Each row is a point on a tangle of strands that fork, close into loops and nearly touch. The rows are in no order.
In the rows, zero is written as 128.
Two points are linked if the straight distance between their rows is under 116. Some points are linked to none.
Q_412: [ 77  96 113 138 124  88 176 194 152  90  93 122 131 116 126 101  84 179
 127  63 126  54  99 171 189 121]
Q_837: [150 108  93 122 105 190 184  75 120 106  76 162  98  71 106 155 129 104
 113 169 142 167 109  77  98 124]
Q_911: [166  76 111 136  99  81 110 119 177 129  67 131 131  94  95 121  73 127
 133 152 136 145 121 123 185 130]
Q_997: [171 113  99 137 108 180 149 104 207  95 106 109 154  78 138 125 118 141
 111 140 109 163  82  71  76 129]
Q_761: [125 171 146  94 134 128 113 141 164 121 149 114 121 168 130 175 128 147
 138 117 126 128 157 134 112 134]
Q_321: [137 123  71 123 100 152 155  93 162 106  90 102 136 101 147 166 146 159
 119 118 130 191 121 126 122 121]
Q_706: [150 103  74 154 103 127 159  94 137 129 105 111 119  93 122 128 127 122
 124 130 140 191 136 165 155 125]
Q_277: [121 174 114 152 152 108 149 155 144 115 169  99 109 147 149 108 134 163
 152  78 146  89 161 122 106 145]
Q_433: [129 148 130 145 165  78  42 151  59 101 182 134 103 131 101 109 188 147
  92 123 151 104 164 113  65 117]
Q_238: [128 154 107  85 126 210 136  98  96 149 155 125 119 129 151 148 173  86
 106 179 118 165 117 100  94 119]
Q_327: [134 158 178 137 156  89 137 135 102 120 140 130 104 159 124 109 124 141
 113 129 144 116 172 160 111 149]
Q_931: [114 122 133 161 129  65 123 177 143 156 139 137 120 136 126  79 119 136
 140 101 117 108 129 153 120 104]
Q_956: [140 112 120 113  92 137 125  63 142 153 123 154 108  87 111 154  78  38
 146 157 158 149 107 110 106 116]
Q_863: [119  91 179 124 115 134 103 100 139 180 132 144 121 143 152 142 146 109
 132 107 143 146 113 109  88 109]
Q_883: [126 149  98 156 112 109 117 138 128 145 142 133 155 114 104 116 108 135
 133 152 132 146 111 209 182 116]
Q_331: [132 102 144 137 113 157 139  74 136 164  96 135 143 127 107 137 132 102
 127 160 155 158  95  77 124 131]
Q_890: [100 156 157 101 126 123 121 122 177 124  94 100 140 130 161 139 119 172
 152  96 141 132 158 112 126 141]
Q_231: [136 103 111 137 129 183 134 101 199 135  90 133 172 111 136 162 145 196
 148  83 150 140 159 110 144 105]
Q_162: [160  94 115  95 138 169 144  50 114 113  70 115 167  70 139 119 145 117
  91 186 146 165 127  31 115 129]
Q_518: [110 131 133 121 154 112  75 161 117 122 184 164  99 148 107 164 136 165
 126  94 143 104 146 178 136 132]
Q_429: [135 131 134 142 153  93 106 150 144  96 191 104  83 176 113 143 146 143
 131  62 152  97 154 132  86 142]
Q_70: [100 147 107 157 164 152 161 166 132 122 145 131 116 103 169 103 138 192
 128  79 111  96 108 173 121 138]
Q_254: [ 86 182 145 126 127 133 178 169 117 115 117 107 156 144 134  85 161 150
 117 117 129 138 151 127 113 135]
Q_194: [ 93 114 160 179  90  82 155 131 100  94  74 120 161 111 114  87  90 129
 134  99 139 104 105 158 214 145]
Q_446: [116 108 171 180 112  92 116 137  60 144 104 136 120 161 126 106 130 122
 155 142 130 115  83 131 159 151]
Q_540: [149 136  84 111 119 194 167  97 142 107  89 117 106  87 141 154 156 144
 123 155 123 170 120  86 102 149]
Q_820: [137 111 126 116 120 145 135  90 103 121  66 115 118 133 116 159 127 131
 125 203 119 150  76 150 134 152]
Q_488: [ 95 137 127 103 129 191 138 144 134 132 135 117 118 145 151 153 184 152
 146  96 113 135 170  86 127 146]
Q_681: [ 79 111 160 159  99  83 171 193 107  85  93 137 125 109  96  84  99 140
 150  96 135  62 112 184 190 142]
Q_376: [117 110 155 110 137 121 112 131  84 172 122 150 158 136 106 106 117  86
 108 189 104 144 103 146 144 127]
Q_858: [ 85 167 137 100 117 133 111 146  72 116 149 115 104 175 121 150 171 140
 124 142 138 139 112 156 107 128]
Q_789: [109 178 163 178 130  68 121 162  51 102 186 136 130 144 100  82 148 132
 119 124 170  75 150 146 105 126]
Q_562: [120 170  75 140 118 125 145 139  96 144 116 100 132 124 154  76 171 139
 142 175 120 150 134  94 127 122]
Q_755: [ 61 163 160 122  99  97 130 127 111 111 118  99 116 136 146 102 131 146
 149 103 164 116 111 179 126 145]
Q_593: [ 79 144 163 113 120  88 126 166 128 127 128 147 160 124 188 114 110 146
 116  72 100 108 138 133 132 109]
Q_621: [ 81 152 132 125 133 129 140 156  84 104 148 121 100 124 141 120 138 121
  94 110  95 145 108 163 156 166]
Q_31: [144  76 125 125 144 118 110 143 189 139 178 139  58 138 129 151 120 118
 137  60 123 112 117 130  89 125]
Q_245: [182 113  97 157 117 157 159  88 168 152  99 163 110  73 135 128 114 121
 153 149 143 143 138  89  86  93]
Q_299: [138 129 111 108 125 136 126 119 174 138 154 148  90 151 120 204 120 134
 154 109 144 124 164 128 134 128]
Q_684: [178 106 104 120  96 142 146  79 201  85 100 110 162  80  91 132  86 112
  84 151 137 179  65  86 108 118]
Q_909: [141 148 109 119 141  92  93 128  85 147 152 123  84 126 118 112 127  92
 160 187 130 121 149 102 124 151]
Q_566: [103 111 154 141  93  83 120 120 115 147  93 118 129 175 124 141 120 133
 162 132 139 125 105 110 152 122]
Q_196: [133 111 120 134 196 133 126 173 127 125 178 166 111 167 118 169 131 176
 128  59 127  68 151 160 124 107]
Q_440: [132 150 128 110 146 124 124 133  93 159 122 118 131 134 190  94 163 134
 129 177  98 131 135  89  88 109]
Q_265: [158 101 105 147 121 121 133 117 141 172 110 153 124  97 182 119 140 135
 137 138 107 154 129 115  90  94]
Q_933: [ 84 154 153 121 143 138 112 166 174 113 143 124 143 140 161 129 123 197
 164  49 133  68 125 150 113 122]
Q_757: [121 137 133 138 176 178 123 202 157  83 189 104 156 169 140 122 137 166
 149  32  94  51 164 118  98 125]
Q_750: [152 125 132 153 115 111 123  93 147 124 131 114  92 142 121 161  77  95
 133 110 131 125 109 148 194 174]
Q_395: [141 153 140 141 135  96 125  85 107 150 100  93 173 136 117  90  98 106
 143 189 160 133 127 144 143 149]
Q_457: [146 116 102 157 176 183 153 149 191 144 151 120 123 108 142 107 143 154
 147  63 109 113 155 109 111 131]
Q_176: [169 145 144 112 145 147  74 134 132 121 208 150 120 144  91 157 177  88
 107 132 137 129 184  79  45 105]
Q_138: [143 111 116 108 127 166 108 144 113 130 172 178  56 128 104 177 182 113
 127 127 126 142 142 120  59 111]
Q_595: [ 45 140 163  97 128 103 127 186 101 114 144 167 135 105 147 127 126 156
 131  70 132  78 152 175 139 118]
Q_401: [128 151  97 153 130 122 159 121 144 120 139  87  83 145 153 125 149 144
 145  97 134 141 136  98 113 154]
Q_639: [120 136 134 162 127 121 151 106  71 132 111 136 121 137 182 130 136 134
 109 105 123 133 145 122 180 147]
Q_179: [114 145 159  93 133 125 143 116 106 127  76 118 174 149 148 142 115 142
  87 168 100 147 133  96 150 148]
Q_211: [135 138 109 129 160 114 118 179 136 166 162 161 101 125 124 115 145 140
 144 127 110 121 187 109 113 125]
Q_880: [144 134 132 109 146 170 119  64  94 163 157 143 100 110 114 132 134  71
 138 195 167 122 107 100  75 129]
Q_707: [155 111 108 106 109 121 113  66 120 141 108 126 130 103  95 155  73  47
 154 202 135 124  95  98 151 145]
Q_137: [150 121 125 169 126  77 126 137  99 133  96 125 144 115 103  93  91 112
 152 157 114 129 152 142 208 153]
Q_515: [115 145 122 128 124 124 128 139 146 103  95 100 181 111 168 113 129 181
 104 119  87 152  90  87 141 134]
Q_774: [173 140 138 115 141 200 147 111 147 129 120 131 104  99 164 132 148  98
 143 169 110 131 134  62  54 122]
Q_182: [177 114 151 125 147 159 108 153 198 135 156 157 137 150 161 166 107 125
 148  93  87  92 171  92  94 113]
Q_926: [136 149 131 116 141 104 112 107 141 167 122 118 127 114 133 114 103 109
 145 169 137 136 154 103 132 147]
Q_635: [143 102 140 122  84  99 121  98  91 150 103 120 111 172 101 163 126  86
 169 175 144 143 112 152 138 117]
Q_11: [171 144 105 122 155 177 153 127 151 126 106 131 103  88 166 138 141 158
 126 171  94 134 152  83 101 146]
Q_940: [119 110 146 123 110 129 162 127 165 139  77 102 151 143 114 110 152 138
 121 125 130 172 148  85 107 121]
Q_930: [ 91 104 154 153 109 140 165 128 144 144  90 117 159 155 131 116 149 156
 116  79 142 151 122 106 151 136]
Q_896: [118 102 117 128 208 170 125 183 115 105 207 124 132 148 138 144 144 166
 130  13 116  56 158 139  99  89]
Q_492: [ 94 165 124 113 135 111 122 124  80 132 110 114 173  95 186  89 124 137
 107 170 105 137 101 155 133 130]
Q_808: [122 165 190 146 146 132 121 160 176 129 174 129 151 177 105 116 122 156
 105  96 138 103 110 136 106 131]
Q_49: [137 132 161  91 130 180 128 113 168 157 127 175 146 102  96 141 110  85
 133 169 126 135 152  68  93 110]
Q_779: [ 95 151 118 109 109 168 123 122 104 147 157 128 131 159 139 150 183 125
 129 131 135 160 123 108 113 121]
Q_313: [102 187 128 141 138 108 151 193  89 127 164 145 140 128 147  78 164 152
 118 129 126 105 178 130 101 103]
Q_337: [143 129 128 129 139 227 135 154 171 140 155 128 130 137 140 135 177 139
 158  87 106 127 174 109  76 121]
Q_248: [155 159 153 105 131 191  86 110 172 122 186 143 118 141 113 183 133  98
 149 138 133 114 113  82  55 126]
Q_785: [112 154 132 102 118  91 111 126  49 116 151  89 134 201 106 135 156  87
 120 175 134 126 107 154 102 129]
Q_13: [154 168 164 141 169 174 111 157 118 123 159 130 125 133 196  96 177 161
 128 113 102  99 183 107  80 129]
Q_369: [172  95 140 155 143  93 116 128 130 146 161 159  71 145 131 159 112 119
 138 110 125 111 133 126 101 125]
Q_517: [140  76 128  74 126 119 142  66 115 160  79 120 145 126 121 134 111  51
 133 200 136 139  97 125  60 105]
Q_753: [157 172 142 107 157 154 109 103 115 144 196 120 144 160 112 131 159  85
 101 161 140 136 145 109  48 109]
Q_439: [ 66 125 132 130 120 111 119 172 119 124 162 166 127 120 136 124 119 142
 110  64 119  99 104 195 179 122]
Q_986: [177  78 128 133 100 112 128  65 120 113  58  74 136 123  76 111  96  64
 150 190 146 151  88 137 142 141]
Q_348: [118  65  97 145 145  93 135 158 135 161 132 144  74 141  98 125 112 126
 162  81 140  95 156 150 178 122]
Q_344: [118 173 107 128 150  70  75 180  34  94 198 144 100 127 120 110 162 129
  93 131 125  97 176 140 114 121]
Q_765: [124 149 127 176 106  92 133 178  16 103 148 148 130 124 119  96 131  98
 154 126 113  91 152 165 192 133]
Q_190: [140 139 122 138 162 134 114 151 107 144 197 154  93 140  87 117 166 106
 115 123 136 138 189 104 117 137]
Q_266: [148 155 130 127 120 190 108 112 197 148 165 145 147 118 131 165 118 128
 137 133 121 137  97 110 100 119]
Q_810: [148 113 110  91 117 189 145 139 165 128 146 167  83 115 133 189 149 117
 138 109 102 151 145 139  69 104]
Q_181: [103 122 110 119 118 141 106 145 202 125 116 127 179  97 158 116 118 176
 121  92  90 136 100 107 158 118]
Q_529: [128 128  77 132 125  99 149 113 117 113  81  82 135  99 128  79 141 146
 130 169 130 171 137 101 134 147]
Q_250: [141  98 109 118 110 131 115  59 118 126  65 119 167  92 108 142 115 125
 132 178 164 164 118  91 167 135]
Q_725: [159  93 116 114 117 146 124 116 211 122  76 126 181  85 112 128 128 188
 135 124 137 159 145  87 118  97]
Q_673: [143 110 129 115 136 124 135  43  82 134  60  70 161 130 108 107 115  79
 153 203 157 134 114 154 150 157]
Q_67: [ 69 152 136 116 167 126 158 193 154  88 148 129 139 117 142 123  92 179
 150  45 134  34 136 151 141 125]
Q_442: [145 110 125 168  93 118 125 106 123 126  93 101 101 131  91 114 127 116
 160 153 153 148  84 199 160 151]
Q_289: [ 81 134 137 170 106  90 119 159  67 119 169 161 143 120 121 112 108 113
 129  93 129  95 109 177 199 138]
Q_806: [158 145 126 115 145 158 140 152 198 117 119 115 152 136 175 147 120 156
 142 107  78 120 180  86 101 132]
Q_985: [171 125 123 131 117 103 115 124  77 136 164 130  96 159  68 133 141  45
 126 178 133 158 153 152 113 129]
Q_798: [ 64 185 155 135  98 102 136 138  60 111 164 123 146 118 165  89 145 126
 130 106 154 110 116 156 106 128]
Q_173: [117 157 104 133 122 120 125 131 173 155 118 138 175 121  98 118 100 158
 124 156 135 143 126 135 176 116]
Q_925: [100 181 139 151 121 133 158 119  20 126 126 118 146 149 151  89 168 125
 124 172 150 105 128 131 155 125]
Q_876: [ 79 153 150 130 155 136  89 168  98 117 190 151 127 139 125 125 178 154
 132  77 137 102 144 139 102 129]
Q_259: [121 107 125 102 112 152 134 121 166 147  95 156 128 135 122 194 125 146
 131 124 122 146 141 110 158 118]
Q_340: [175  70 115 116 103 165 145 114 252 103  83 154 158  72  97 141  98 153
 109  96 144 150 139  94 125  86]
Q_907: [141  99 130 103  98 164 140 109 150 128 122 185  58 108 127 197 113  92
 138 119 115 140 107 107  75 119]
Q_569: [ 88 142 124 128 145 150 111 130 125 154 172 159 135 100 163 122 137 135
 122  74 122 135 155 129 165 138]
Q_380: [158 123 108 148 131 156 154  99 188 144 108 137  85  89 101 139 114 128
 150 141 167 152 135 141 100 125]
Q_852: [ 69 167 148 120 136  93 159 197  98  85 170 159 144  97 156 122 117 169
 134  76 132  28 157 147 111 111]
Q_427: [115 102 106 136 201 182 163 172 169 120 137 115 122 117 149 108 125 191
 148  46 108  88 141 169 125 107]
Q_397: [162 121 122 108 142 130 126  80  35 137 129 104 104 164 136 132 139  51
 132 220 118 117 100 122 117 147]
Q_418: [114 149 107  87 125 128 125 157 117 123 118 129 133 124 198 149 150 155
 123 123  78 151 154 136 119 111]
Q_646: [131  89 120 110 129 138 141  68  85 170  93 112 164 122 152 107 141  81
 119 185 137 151  97  98 113 119]
Q_897: [122  86 118 120 105  86 120  98 158  89  69 109 158  93 142 117 106 168
 102  95 140 167 127 104 185 143]
Q_710: [ 89 145 132 134 143  85 172 190  90 112 164 145 116 141  89 105 135 143
 137  67 165  70 196 170 134 113]
Q_320: [132 147 128 152 112 124 157 129 153 112 119  86 157 138 102 103 106 124
  80 144 120 162  84 158 158 151]
Q_762: [135  86 138  96 101 167 104 141 231 148 107 151 143 100 150 148 109 126
 142 103  94 143 110  89  98  98]
Q_461: [121  82  91  98 144 135 129 149 229 125  89 124 101 100  95 137  93 163
 120  90 153 117 137 157 196 135]
Q_230: [157  90  96 107 150 161 138 137 227 105  85 143 131 100 101 175  94 173
 107 109 120 131 136 113 184 140]
Q_29: [ 97 133 138 123 132 158 121 115 111 164 127 160 142  97 143 123 144 135
 105 125 128 162 141 172 166 128]
Q_838: [106 106 100 104 148 171 145 148 154 120 108 122 127 111 154 145 141 172
 142  79  98 135 161  83 162 153]
Q_715: [ 89 185 153 147 122  76 119 135  37 107 176 104 155 134 120  65 131  98
 135 152 167  83 113 162 113 132]
Q_232: [146 124 157 108 110 158 127  85 140 162 144 119 143 145 171 137 148  94
 135 142 125 150 106 108  48  95]
Q_443: [179 162 131 115 147 178 124 115 107 130 165 133  80 147 174 151 175 120
 124 147 120 131 153  78  55 109]
Q_692: [147  90 109 132  95  94 107 130 181 150 114 135  95 116  98 135  89  99
 149 144 131 140  97 155 149 117]
Q_144: [142 130 156 134 154  75  53 136 111 108 191 129  92 148 107 138 145 116
  91  91 141 114 146 129  76 137]
Q_588: [126 137 121 124 103 146 146 101 147 135 144 110 147 151 123 154 116  90
  92 145 113 178  73 141 143 140]
Q_415: [121 139 156 156 144 108 141 149 103 145 104 122 114 143 175  88 149 156
 129 134 114 111 116 106  98 142]
Q_652: [ 97 159 155 147  97  60  71 140  63 111 161 113 148 148 108  94 106 104
 166 135 151  88  80 183 144 122]
Q_475: [183  87 113 129 109 113 151 109 219 122  87 145 127  82  99 136  74 116
 117 136 138 144 137  86 135 112]
Q_572: [115 164 121 122 121 136 165  82  55 129  98  92 162 129 152  97 152 112
 109 168 147 159 158 138 166 133]
Q_18: [ 81 137 119 136 149 156 196 186 138 116 110 120 149 131 119  96 154 179
 118  67 121 115 176 134 144 128]
Q_199: [131 160 123 138 146  86  80 132  33 125 179 131  90 130 144 107 148  99
 119 158 132 116 148 133 126 139]
Q_860: [115 139 108  89 122 175 132 118 139 136 145 122 128 103 129 147 132  94
  99 169  95 169  88 112 111 153]
Q_76: [135 135 138 130 178 122 128 197 147 139 159 158 134 152 127 131 132 167
 135  85 100  83 184 124 111 105]
Q_127: [145 122 145  88 122 188 120  85 183 139  91 147 196  90 125 144 108 109
 127 175 133 147 118  58  94  98]
Q_727: [127 145 161  82 132 122 143 123 114 123 119 100 128 185 128 147 127 104
 105 169 104 139 119  91 107 156]
Q_632: [158 114 130 107 143 105  72 103  36 137 174 131 105 154  84 122 177  52
 106 184 153 132 160 130  84 100]
Q_447: [ 94 130 106 158 112  92 160 164 103 136 107 132 147 112 145  85 128 162
 141 118 123 125 124 149 153 108]
Q_478: [137 135 131  88 100 172 143  85 163 116 102 156 109 106 125 184  95  83
 154 142 121 136  94  63  61 115]
Q_614: [126 124 142 138  88 104  80 125  98 142 138 117 153 134  90 125 101  77
 157 142 135 144  99 209 196 118]
Q_198: [145 125 109 148 138 120 165 134 146  92  82 119 165 122 177 135 127 205
  99  90 107 133 149 104 149 126]
Q_360: [ 83 158 118 136 115  54 133 208 104  88 163 132 124 155  71 113 110 137
 152 107 140  67 156 177 155 121]
Q_805: [137 120 143  89 132 177 116 128 158 145 131 148 130 113 181 163 139 136
 118 117  88 165 149 156  92 107]
Q_914: [133 125 150 146 121 132  95  76 174 146 109 118 132 107 135 124  94 139
 123 147 153 146  67 160 148 145]
Q_436: [153 120  92 155 122 143 157 139 133 128 132 137  76 149 100 165 133 147
 124 144 112 135  95 151 136 148]
Q_718: [124 115 115 133 132 120 152 155 177 133 130 130 118 148 136 153 118 165
 124  65 120 106 130 170 153 113]
Q_508: [108 150 124 136 118 135 148 102  73 149 143  88 145 137 122  79 144  75
 102 137 128 168 130 127 158 155]
Q_615: [ 96 152 143 115 118 158  88 161 159 140 153 124 163 142 166 124 161 151
 152 101  96 128 116 115  89 109]
Q_503: [175 108 128 115 114 194 137 118 203 102  97 116 140  99 177 149 126 125
 136 100  83 144 175  86  73 125]
Q_552: [124 132 141 160 122 122 134  85 129 129 113 129 142 132 154 153 100 148
 112  93 143 123 125 141 203 157]
Q_374: [150 160 102 135 123 156 121 112 180 152 127 127 180 114 137 129 114 147
 125 166 113 152 105 105 122 106]
Q_775: [ 96 157 181 116 136  94  78 158 122 128 183 130 160 171 112 120 127 123
 102 120 127 116 108 133  94 118]
Q_690: [111 138 136 150 112 106 117  97 100 136 139 109  97 131 137 127 131 117
 148 111 164 154 116 195 141 146]
Q_490: [135  73 151 117 123  93 120 107 102 160  60 118 165 132 114 104 113  96
 118 197 118 152  97 122 137 123]
Q_772: [ 97 133 137 144 156 175 103 144 146 138 191 141 119 132 130 133 159 140
 138  49 140 116 134 118 132 148]
Q_748: [142 157 137 143 112  88 129 121  75 103  86  73 171 134 105  88 103  96
 160 178 132 123 140 175 187 146]
Q_900: [174 104  86 122 112 151 172  74 142  89  77 119 145  76  87 136 116 115
  93 187 136 187  92 104 104 134]
Q_486: [137 135 125 114 118 131 116 104  28 119 123  80 126 178 101 127 149  44
 151 187 121 131 125 161 149 152]
Q_334: [155 139 142  94 147 124 123  88  79 141 150 116 116 166 157 153 123  68
  97 185 102 124 112  93  90 140]
Q_967: [124 162  94 105 109 102 123 127  96 136 138 122 123 140 169 161 121 134
 135 150 105 149 136 168 130 113]
Q_487: [149 109 156 146 136 196 145  96 145 152  89 155 165 115 129 142 144 149
 105 143 118 144 106  66 136 140]
Q_459: [147 102 126 114 125 138 155  87 138 117  73  99 167 108 138 116 148 132
  96 142 133 182 151  40 134 136]
Q_523: [142  92 160 109 134 169 102 160 225 139 143 147 110 132 143 147 112 135
 143  73 104 107 126 132 100 113]
Q_484: [142 136 144  81  98 219 128 119 195 100 146 149 103 106 114 174 118  82
 161 116 115 129 133  72  53 126]
Q_722: [135 106  83 140  99 119 123 119 146 173 148 160 110 106 127 140 122  95
 155 141 123 157 121 120 128 104]
Q_949: [143 144 118 149 160 154 156 142 171 147 139 125 142 106 130  93 129 146
 103 108 105 145 149 109 135 150]
Q_437: [141 189 125 126 150 130 103 117  47 132 186 131 108 155 169 101 184 122
 108 158 150 109 168  92 128 101]
Q_822: [121 100 160 149 130 134 130 143 177 138 129 133  82 166  82 128 121 133
 127 101 154 111 100 134 163 156]
Q_229: [152 155 181 133 140 165 110 113 169 143 177 108 146 148 144 110 142 106
 121 116 126 139 141 113  51 123]
Q_207: [128 148 122 127 151 131 146 157 113 134 149 132 116 117 153  97 126 120
  83 134  74 153 142 127 138 153]
Q_786: [150 137 102 141 125 156 152 119  77 139 109 135  99 153 115 154 160 134
 127 204 117 150 108 145 130 137]
Q_296: [140  80 161 151  95  96 135 116 104 116  46 112 172 136  98 105 108 126
 113 160 111 156  86 148 181 134]
Q_575: [110 117  78 164  95  91 153 151 157 113  89  97 131 124 113  99 124 176
 141 105 134 142 100 158 161 121]
Q_88: [ 86  84 121 146 169 118 195 171 128 112 123 131 125 143 124 119  97 169
 136  39 146  42 101 184 167  94]
Q_141: [131 146 177 155 134  62  95 138  59  96 156 117 101 179  85 117 136 118
 132 128 170  99 150 158 114 155]
Q_759: [116 139 105 101 111 119 121 106 156 102  82  87 129 126 120 167 110 155
 126 175 124 163  80 153 140 142]
Q_431: [136  71  69 145 151 134 162 138 179 162 118 136  78 107 114 131 121 140
 163  87 138 114 147 126 137 114]
Q_520: [135 110  84  90  93 123 121  83 139 132  76 132 143  87  87 150  95  94
 151 204 144 148 100  64 129 119]
Q_482: [156 132 110 137 135  96 118  91 115 124  87 112 153  88 178 113 101 151
 100 165 102 162  95 155 133 129]
Q_185: [150 143  84 113 141 136 114  75  87 136  85 114 153  90 183 134 125 140
 115 207 121 148 118 113 139 125]
Q_528: [109 150 123  92 160 108 103 107  65 163 121 106 148 127 178  86 130 104
 128 200 111 107 110 128 101 126]
Q_640: [167 137 125 141 133 120 122 131 109 149 169 147  98 161 172 155 153 130
 116 120 117 134 150 118  76  96]
Q_452: [127 100  88 150 117 123 134 134 217 109 106 109 147 112 123 107 114 185
 123  84 139 131  90 118 161 119]
Q_929: [ 93 140 141 126 106  84 126 166  92 109 128 107 115 157  82 102 121 108
 152 146 125 130 119 172 168 155]
Q_856: [ 75 131 114 145 119 100 200 171 113 104 118 118 128 122 119  98 129 153
 136  64 146 100 165 169 155 122]
Q_541: [ 82 122 107 129 194 111 132 197  99  87 209 134 131 120 135 119 125 161
 138  19 134  26 161 141 110  90]
Q_777: [174 133 121 165 133 112 133 129  91 148 172 163 102 164  87 142 139  99
 122 156 141 122 170 130 149 131]
Q_497: [130  99 132  81 108 115 106  94 108 150 134 123 113 150  98 150 124  62
 144 193 146 143  93 157  85 113]
Q_36: [148 130 152  94 130 118  60 124 154 121 200 149 101 142  96 178 140 101
 107 104 145 133 150 126  62 109]
Q_549: [121 130 110 151  93  77 117 165 161 113 100 123 125 134 103 103  78 149
 161 114 157  88 109 207 216 120]
Q_591: [142 107 128 126 137 191  75 137 136 125 198 160 102 146 109 195 184 135
 149  84 133 116 151 102  77 108]
Q_386: [110 153 109 139 127  66 124 169 151  95 149 109  98 154 102 122  83 147
 154  97 150  58 130 183 177 131]
Q_971: [143 168 152 145 170 146  79 153  88 136 193 150 132 149 151  97 184 147
 122 124 131  91 172  75  92 106]
Q_108: [168 104 121 112 129 197 161 142 245 115 104 156 138 118  96 171 102 150
 116 115 111 129 143 112 126 107]
Q_284: [ 98 139 166 131 147 117 100 153  83 154 169 150 136 155 102 107 142 107
  97 153 115 130 111 132 125 149]
Q_20: [182 107 120  92 127 183 131  73 155  90  77 162 180  46 113 140 115 139
 103 172 135 158 123  36  95 111]
Q_594: [154 138  97 146 100 126 163  83  82 116  86  87 141 127 131 122 135 106
 118 173 129 180 128 168 168 138]
Q_824: [153 117 131 157  80  80 119 122 163  89  62  94 154 136 113 109  84 156
 128 128 153 128  84 206 194 117]
Q_237: [164 113  99  99 122 162 164  49  61 128 112 123 111 136 113 146 127  30
 121 209 137 134 117 116 118 133]
Q_705: [133 113 128 148 129 143 124  93 187 130 118 125  85 110  98 142  93 136
 130 123 159 117  74 130 175 174]
Q_281: [153  88 129 138 101  78 120 112 147  58  66 118 176 100 117 113  89 178
  81 118 145 149  99 162 212 136]
Q_587: [118 101 127 119 113 107 131 155 130 141 120 162 123 156 117 176 105 123
 112 124  94 132 132 142 193 128]
Q_186: [138  99 136 143 114  62 115 155 155 144 133 115  91 146 118  98  93  95
 139 126 109 125 118 143 140 138]
Q_292: [108  89 157 171  99 106 159 118 116 108  63 104 141 137 111 106 127 142
 106  95 134 146  98 136 183 160]
Q_945: [175  60  86 176 131  96 156 116 165 125  83 140 143 104 103 118  97 160
 110 106 130 142 126 112 188 130]
Q_958: [120 129  91 154 141 121 140 164 105 116 174 130  68 141 117 136 150 135
 125 104  98 119 106 148 140 160]
Q_735: [123 161 171 153 140  97 161 133  72 112 125 147 123 169 147 141 114 141
 111 114 134  98 178 153 173 155]
Q_273: [132  91 147  87 106  98 111 105 179 120  73 123 181 116 131 139 101 124
  82 135 118 173 111 103 167 122]
Q_651: [102 118 147 133 121 103 104 120 159 132 104 126 128  95 138  87  83 131
 100 108 124 143  87 168 178 151]
Q_604: [123 147 143 102 154 161 114 106  86 179 142 157 136 115 135 107 160 114
 118 169 141 157 169 146 130 112]
Q_195: [ 69 146 170 130 136 124 135 144 130 122  96 128 124 139 143 128 140 191
 154  92 155  98 132 140 127 141]
Q_638: [124  76 147 171 126  74 135 167  99 149 113 156 102 141 120 104 110 138
 149  89 121 100 125 183 167 113]
Q_212: [ 87 158 133 144 117  93 119 161  63  94 180 149 118 143 155 139 153 142
 118  85 124  90 122 145 116 121]
Q_665: [141 131 122  98 138 126  85 104  91 146 174 146  74 119 122 143 148  78
 139 164 153 123 144  86  79 139]
Q_979: [113 145 149 114 126  65  48 128  90 144 153 127 127 146 107 119 107 107
 159 171 150 112 103 165 122 123]
Q_473: [121 114 147 149 122 109 110  90  49 135 111  98 148 140 151 109 115  82
 137 163 117 124  71 138 163 159]
Q_483: [102 101 168 102 139 144 115 154 163 144 138 129  87 146 101 131 137 122
 116 118 107 133 105 111 112 165]

How many points has the smallest loop of links through each point below? Write none if it is on no loop.
Q_520: none
Q_439: none
Q_207: none
Q_528: none

A piece is all that can be reached along the links. How many separate loops has the piece of each point below (a circle has one, a figure eight two, a Y none), and how many tips (points with one link)?
Q_640: loops 0, tips 5
Q_13: loops 0, tips 6
Q_775: loops 0, tips 6
Q_772: loops 0, tips 11
